A landscape with many valleys, sampled at points; each row gives a point and its height.
From any point a ball rolls to the lowest of the 2 points nearest to it. It stops when none of these is lower. Distance is the straight distance between rows; heights are no part of it.
J_762: [128  99 102 144 156 181  71 103 116 115 146 140 107 160  85 178 156 131
 126 105  97  82 164 195 140 112 130 109 117 147 156 107]  (h 240)
J_818: [221 161 161  87  83  94 172 171 155 170 153 159 110  49 125  95 140 121
 140 120 171 128 114  78 180 104  71 117  91 152 132  90]  (h 388)
J_552: [182 144 158 138 105 105 130 121 104 133 124  82 171  91 137 115 174 159
 122 111 138 114 124 138 119  91  94 130 141 140 120 114]  (h 344)
J_995: [ 72 122 150 167 153 171 131 145 115 110 132 103 166 175 144 147 117 156
 144 155 120 128 148 111  86 130 139 122 134  92 100 156]  (h 407)
J_301: [105 108 172 138 128 161 140 151 148  94  82 133 151 177 148 155 122 167
 145 160 117 151 121  89 117 164 129 100 134  95 107 162]  (h 336)
J_512: [ 79  93 112 145 143 166 106  75  65 155 170 132 151 155 135 122 106 124
 140 148 107 106 104 141  83 149 110 192 116 195 106 149]  (h 216)
J_426: [133  70 155 120 111 148 146 185 119  86  96 176 119 137 155 180 151 184
 148 123 149 112 130 130 201 155 132  76  98  96 123 113]  (h 514)
J_724: [110 114 172 117  73 106 152 128 160 137  71 165 125 142 126 124  85 140
 148 146  88 168 124 112 145 190 158 122  97 119 140 126]  (h 498)
J_599: [ 76 112  74 122 143  93  88 106 116 137 137 121  80 144 136  98  97  70
 153 147 120 158 106 145 148 118 181 180 157 134 158 133]  (h 149)
J_798: [133 196 107 132 130 104 123 105 124 107 136  99 169 133 137 119 121 101
  92  98 172 151 130 158  65  97 148 131 170  98 104 129]  (h 380)
J_241: [166 132 121 108 100  93 138 150 156 159 105 157  78  84 107  94 104 135
 154 122 120 129 171 139 194 128 164 126  78 124 179 108]  (h 250)
J_471: [110 198 108 141 126  99 134 115 129 109 178 113 134 133 138  91  77  48
 123 110 176 171 107 124  73 109 123 128 169 108 112 143]  (h 284)
J_346: [127  87 161 152 122 173  84 104  77 112 137  88 165 124 134 146 219 181
 145 107  95  71 135 144 140 118 103 115 111 149 122 132]  (h 511)
J_793: [154 192  89 119 126  78 116 104 131 103 140 103 157 107 138 128 178 105
  98  96 159 136 135 166  73  71 164 125 187  93 115 128]  (h 436)
J_726: [174 119 115 131 130 119 134 138 142 172 148 158  80  61 122  94 117 137
 160 110 104  66 169 131 196 112 146 144  68 131 185  81]  (h 278)
J_372: [145 122 152 109 104 127 159 177 187 156 107 164  73 100 136 100 136 159
 129 138 134 151  90  42 173 165 115 109 101  96 122 111]  (h 455)
J_695: [164 186 171 126 150 146 159 146 145  85  95 151 159 130 123 134  99 158
  58 115 153 134 148 127 133 143 133  91 126  44  95 186]  (h 662)
J_747: [121 134 143 170 120 120  77  58  64 107 119 136 141 143 116 111  91  60
 149 128 147 151 100 192  98 138 155 155 119 174 162 122]  (h 64)
J_327: [219 144 118  91 138 106 140 143 135 127 164  97 143  66 162 131 214 135
 136  96 109  93 123  89 142  68  70 118 161 158 133 102]  (h 280)
J_733: [ 85 150 162 137 120 125 150 106 135 131  93 139 147 149 155 101  45 111
 108 188 115 181 100  92  93 162 151 130 128 116 115 166]  (h 270)
J_430: [223 163 144 102 116  95 158 157 141 151 161 122 121  53 141 112 164 128
 126  94 148 110 111  88 158  81  70 117 130 148 130  88]  (h 346)
J_24: [109 176 160 123 142 138 132 171 168 133 126 118 128 144 119 116 123 137
 112 164 153 155  90  32 100 164 109 116 142  91  72 159]  (h 485)
J_928: [128  57 171 102  72 111 159 161 144 107  80 198 125 149 127 155 145 165
 167 134 130 137 130 152 198 173 139  99  79 108 121 117]  (h 523)
J_766: [144 143  88 110 116 114 126 131 157 131 132 119  76 141 122 123 146 115
 146 116 157 174  84 102 129 140  78 140 132 153 161 110]  (h 358)
J_168: [144 112 190 174 106 141  95  85  84 172 124 121 167  94 113 131 120 130
  98 116 119  75 144 187 125 112 127 153  83 160 128 113]  (h 243)
J_943: [171 115 164 117  98 136 167 146 132 135 115 149 136 110 103 121 117 158
 138 115 154 151 123 136 144 150 106 110  82 125 141 103]  (h 184)
J_435: [116 175  64 120 178 124 121 150 146 106 145 117 121 159 105 138 119 125
 118 118 120 140 160 141  91  97 171 115 164  87 128 140]  (h 748)
J_358: [108  91 196 104  56  95 137 126 145 116  71 208 134 165 139 165 103 137
 165 140  95 135 165 154 173 197 153  94  88 122 125 121]  (h 510)
J_910: [174 188 112 118 177 163 154 153 141 105 158 131 134 157  85 140 114 128
  93 120 182 160 106 141  80 137  86  67 137  99 114 143]  (h 499)
J_454: [138 138  94  95 131  82 126 154 167  86  73 155  77 162 113 124 125 111
 150 141 162 227  78 123 151 149 141 112 149 123 146 143]  (h 369)
J_902: [100 110 161 129 142 143 128 145 150  88  65 160 125 189 132 172 102 154
 158 158 115 155 145 132 128 163 142  96 140 102 131 152]  (h 279)
J_258: [132 176 113  99 133  94 124 132 154  78  87 144 112 165 105 123 116 103
 130 136 180 225  87 111 122 139 140 103 160 114 127 160]  (h 419)
J_953: [ 75 116 137 132 132 144 148 125 149 156 115 128 111 160 159 112  93 137
 137 177 119 162  90  81 107 155 144 161 127 125 127 146]  (h 192)
J_908: [190 147  62  82 161 121 135 144 158 130 172 112 112  90 153 146 194 109
 123  92  99  74 152 104 142  83  99 114 164 140 148  90]  (h 183)
J_773: [152 117 134 147 140 155 139 125 134 153 160 127 112  59 142  99  98 140
 128 114  93  45 169 119 171 106 127 138  93 114 166  87]  (h 305)
J_466: [ 69 125  77 137 144 164 151  95  97 160 201 115 138 152 137 108 101  98
 144 138 125 118 107 114  76 158  74 171 145 187  97 141]  (h 242)
J_336: [119 212  60 110 166 119 133 160 159 105 173 127  99 158  89 142 130 110
 114 104 153 151 134 121  85 108 149 109 175  91 118 135]  (h 761)
J_86: [154 101 185 162 115 146  98 125  71 111 110 108 172  99 156 145 204 183
 126  96 119  80 151 134 168  93 142 101 107 114 114 119]  (h 547)
J_588: [144 131 166 160  88 104  86  59  81 112  87 154 141 131  96 125  90  88
 145 117 146 158 112 194 120 148 154 136  91 184 170 116]  (h 118)
J_541: [157 127 170 108 100 126 173 156 138 110  99 185 151 124  95 137  74 141
 123 132 143 158 150 160 154 173 114  70  75 108 133 128]  (h 49)
J_172: [127 103 185 159 108 143  93  79  74 163 125 132 139 104 123 122  86 123
 117 130 107 105 126 171 115 136 145 183  85 176 133 123]  (h 207)
J_847: [106  88 130 146 155 159  51 107 121 113 107 157  83 181  96 195 130 128
 143 133 107 109 151 194 131 125 155 132 127 147 168 133]  (h 188)
J_781: [ 89 184  90 158 166 183 155 134 132 115 173 127 138 185  99 137  79 116
 138 138 130 138 134 149  54 143  99  96 144 125 127 142]  (h 268)
J_631: [ 63 106 133 166 160 179 108 144  95 114 148  97 167 161 153 140 152 158
 128 144  99  92 163 114 125 105 139 124 141  99  94 152]  (h 447)
J_855: [174 132 167 122  85 116 155 133 131 145 122 105 149  96 115 111 139 163
 146 124 145 137 102 101 139 138  91 137 111 141 130 107]  (h 267)
J_862: [ 78 104  75  91 129 100 142 118  98 184 210 125 101 117 160  91  95  49
 126 109 126  93 120  93 142 107 109 182 204 176 113 140]  (h 185)
J_316: [154 121 183 138 100  80  89 104 115 119  47 158 144 112 105 153 143 127
 104 119 119 152 188 193 164 106 178 105 106 138 132 135]  (h 524)
J_218: [117  97 110 139 142 162 141 155 171 123 159 104 113 158 131 135 179 170
 140 122 127 127 101  64 119 137  65 118 131 122 121 127]  (h 329)
J_74: [ 74 141  91 152 157 159 130 118 128 113 140 154 102 199 121 134  73 101
 158 165 126 161 119 153  71 149 135 129 132 147 154 141]  (h 163)
J_671: [104  93 127 145 144 135  59 101 115 129 107 145  92 167 115 166 126 120
 144 149 100 137 119 170 123 129 165 166 117 163 166 135]  (h 148)
J_491: [176 150 151 115 170 148 160 175 128  68 128 141 164 147 102 152 138 160
 100 136 170 148 115 135 128 137 107  81 133  73  99 154]  (h 600)
J_66: [156 128  87 108 141 112 130 150 154 119 114 129  81 132 109 130 139 146
 144 129 142 172  99 116 144 130 121 122 133 123 161 121]  (h 306)
J_832: [112 161 156 129 141 113 146 136 143 138  92 103 149  86 156  93  93 138
  80 155 118 121 150  93 123 103 157 149 152  76  93 166]  (h 714)
J_490: [ 87  85 143 161 144 182  99 126  97 127 148  84 156 130 151 131 169 167
 125 132  87  69 136 108 141 117 119 141 119 127 122 128]  (h 478)
J_240: [133 160  94 127 163 171 138 144 154 117 150 128 121 178  96 145 115 138
 137 134 165 157  99 116  79 150  77  90 140 124 127 136]  (h 387)
J_273: [102  92 137 148 122 124  97  74  67 174 145 121 138 115 135 111  98 115
 127 141 122 104  99 148 112 135 128 205 109 185 124 136]  (h 170)
J_740: [149 126 103 133 157 141 138 110 126 165 173 109 128  77 144 106 108 115
  92 124  92  58 164 141 136  90 130 141 136 119 144  93]  (h 337)
J_408: [ 66 112 128 156 159 169 136 115 106 142 131 157 111 192 151 127  68 114
 149 179 112 138 110 131  70 163 132 141 122 142 137 146]  (h 96)
J_144: [182 122 162  91  80 105 180 182 186 167 139 184  91  78 120  86 149 136
 147 138 156 142  91  57 174 162  89 105  67 117 116  96]  (h 424)
J_125: [147 113 158 141 108  80  77 102 105 122  60 101 146 113 113 148 165 146
 132 129 110 149 142 161 143  91 184 138 135 142 137 134]  (h 509)
J_797: [ 87 144  84 121 174 114 118 153 143 132 128 103 109 144 126 125 130 134
 122 146 105 140 163 121 120  98 191 146 160  85 126 142]  (h 738)
J_535: [ 76 100 124 129 121 122 135 138 152 158 132  98  99 143 168 115 136 139
 143 173 117 158  84  61 118 132 114 186 142 132 117 148]  (h 191)
J_562: [118  92  82 115 151 170 116  76 107 154 184  97 136  97 116 128 174 102
 109 130  81  34 145 152 122 116 124 161 143 190 104 112]  (h 38)
J_120: [155 119 192 142 109 132 123 154  93  90  85 120 186  98 160 148 179 189
 111 101 138 113 159 136 164 111 138  89 105  96  97 131]  (h 575)
J_682: [105 168 115 126 153  92 141 130 137 151 125 105 129 109 153 100  95 109
  77 147 124 133 155 123 109  76 187 160 171  65  99 162]  (h 726)
J_461: [135  99 119 139 174 182 101 140 104  92 142 130 147 171 106 184 137 153
 121 111 136  92 155 180 130 133 101  71 130 115 147 111]  (h 327)
J_167: [125 174 175 145 131 132 150 135 157 110  86 120 161 115 146 116  79 147
  65 141 124 140 159 108 109 137 149 124 122  63  90 173]  (h 697)
J_30: [112  50 144 129 132 165 140 178 105  83 104 162 115 155 170 196 180 198
 160 116 153 104  97 142 172 161 104  75 111 106 119 110]  (h 484)
J_444: [177 127 159 158 108 128 120  99 103 161 130 106 169  74 125 111 149 152
 111  96 129  67 143 171 128  99 117 138 109 143 133  87]  (h 288)
J_813: [116 149 116 153 135 108 114  81  91 121 112 117 149 139 136  95  64  67
 117 143 147 170 122 170  97 130 164 152 133 138 139 127]  (h 142)
J_801: [153 112 154 105  38  59 145 119 133 148  82 149 152  94 105  96 127 132
 168 132 145 145 140 135 176 161 154 148  67 154 158 122]  (h 212)
J_861: [169 113 157 118  56  70 114 113 102 145  73 144 148  93  85 122 145 128
 160 120 146 142 131 167 170 129 164 146  73 181 153 115]  (h 189)
J_770: [125 125  40  92 163 143 150 126 159 142 192 100  98 104 141 135 196 100
 132 122  80  57 165  97 139  93 122 134 166 167 121 102]  (h 83)
J_842: [131  64 117 132 134 167 138 171 141  90 128 122 117 164 148 154 199 200
 152 111 138 131  78 101 141 152  71  90 120 111 121 131]  (h 416)
J_806: [130 143 170 107 133 128 136 145 140  79  66 164 138 144 119 161  72 144
 117 138 121 160 162 156 141 164 151  73 118  93 134 156]  (h 194)
J_692: [153 141 116 137 136  85  79 106 112 113  93  95 163 129 115 146 192 122
 106 104 134 137 148 192 101  80 176 117 169 115 126 128]  (h 482)
J_171: [ 93 120  58  96 135  94 128 105 101 169 193 119 101 106 137 101 116  44
 122 106 115  98 127 133 129  95 146 178 194 150 134 117]  (h 152)
J_9: [171 125 153 143  80  82  89  82  96 130  94 140 137 102  72 123 119 103
 145 103 150 148 114 192 154 130 159 148  89 185 162  99]  (h 158)
J_340: [100 136  55 100 152 150 168 157 168 165 202 107  85 111 157 124 140  79
 112 134  83  76 152  70 132  99  94 149 172 162 112 121]  (h 150)
J_549: [159 124 197 134 103  92 113 117 108  95  46 150 185 117 124 149 155 158
  99 109 134 150 190 171 162 120 140  91 107 117 102 136]  (h 541)
J_332: [ 93  95 110 135 131 110  87 102 122 136  98 125  89 145 129 124 119 119
 159 143 117 147  99 136 143 141 163 189 116 163 165 125]  (h 105)
J_713: [166 144 118 142 160 166 118 131 113 111 156 109 160 130 105 145 126 145
  98  91 135 100 162 171 101 123 106  88 118 104 137 113]  (h 420)
J_170: [158 162 100 135 147 146 140 115 135 141 157  95 139  97 127 121 106 128
  80 102 127  87 155 155  91 107 121 121 134  95 152  96]  (h 386)
J_178: [ 84  97  74 105 128 136 156 143 145 182 194 112  81 117 162 116 130  96
 117 135 105  82 121  65 137 114  77 182 168 172 110 132]  (h 195)
J_322: [ 90 100 109 130 124 135 142 157 171 143 146 100  95 143 154 122 178 149
 141 143 117 130  88  41 116 132  81 157 131 132 109 140]  (h 256)
J_225: [ 88 141  83 125 140 150 145 106 119 150 201  86 137 140 120 125 133  93
 125 132 121 108 122 126  93 130  93 147 160 169 109 114]  (h 175)
J_198: [112 154 119 145 132 105 134  83 101 123 152 110 142 116 148  73  50  46
 114 130 161 157 111 141  85 123 135 151 156 119 125 142]  (h 208)
J_825: [128 120 163 101  78 106 162 153 177 139  81 155 106 105 124 102 103 152
 136 137 102 162 117  73 167 177 149 113  97  92 126 131]  (h 483)
J_863: [ 81 112  61 116 144 129 127  77 100 155 199 103 136 113 108 128 157  74
 116 119 107  82 133 161 106 110 147 153 169 185  99 115]  (h 100)
J_449: [ 96 134 150 128 141 161 131 170 169 115 108 130 123 151 135 127 121 166
 126 157 137 145 106  46 121 159 130  88 125  68 106 162]  (h 412)
J_318: [117 141  77 117 100 101 124 147 157 118 157 104  89 135 141 127 170  75
 151 102 156 170  85  77 117 114  73 155 161 165 138 131]  (h 403)

Two balls start at each pair of points below. Name the first point that both come to, or write none.
J_713 / J_490 -> none
J_798 / J_910 -> none
J_449 / J_426 -> none

Call two points neighbours if one is among the 2 nearest of the other. Go from one point of each pair to the other, from neighbour to neighbour, staying as low as possible. Name the highest point that can't be avoided.
J_562 / J_273 -> J_466
J_541 / J_562 -> J_552
J_408 / J_66 -> J_318
J_408 / J_535 -> J_953
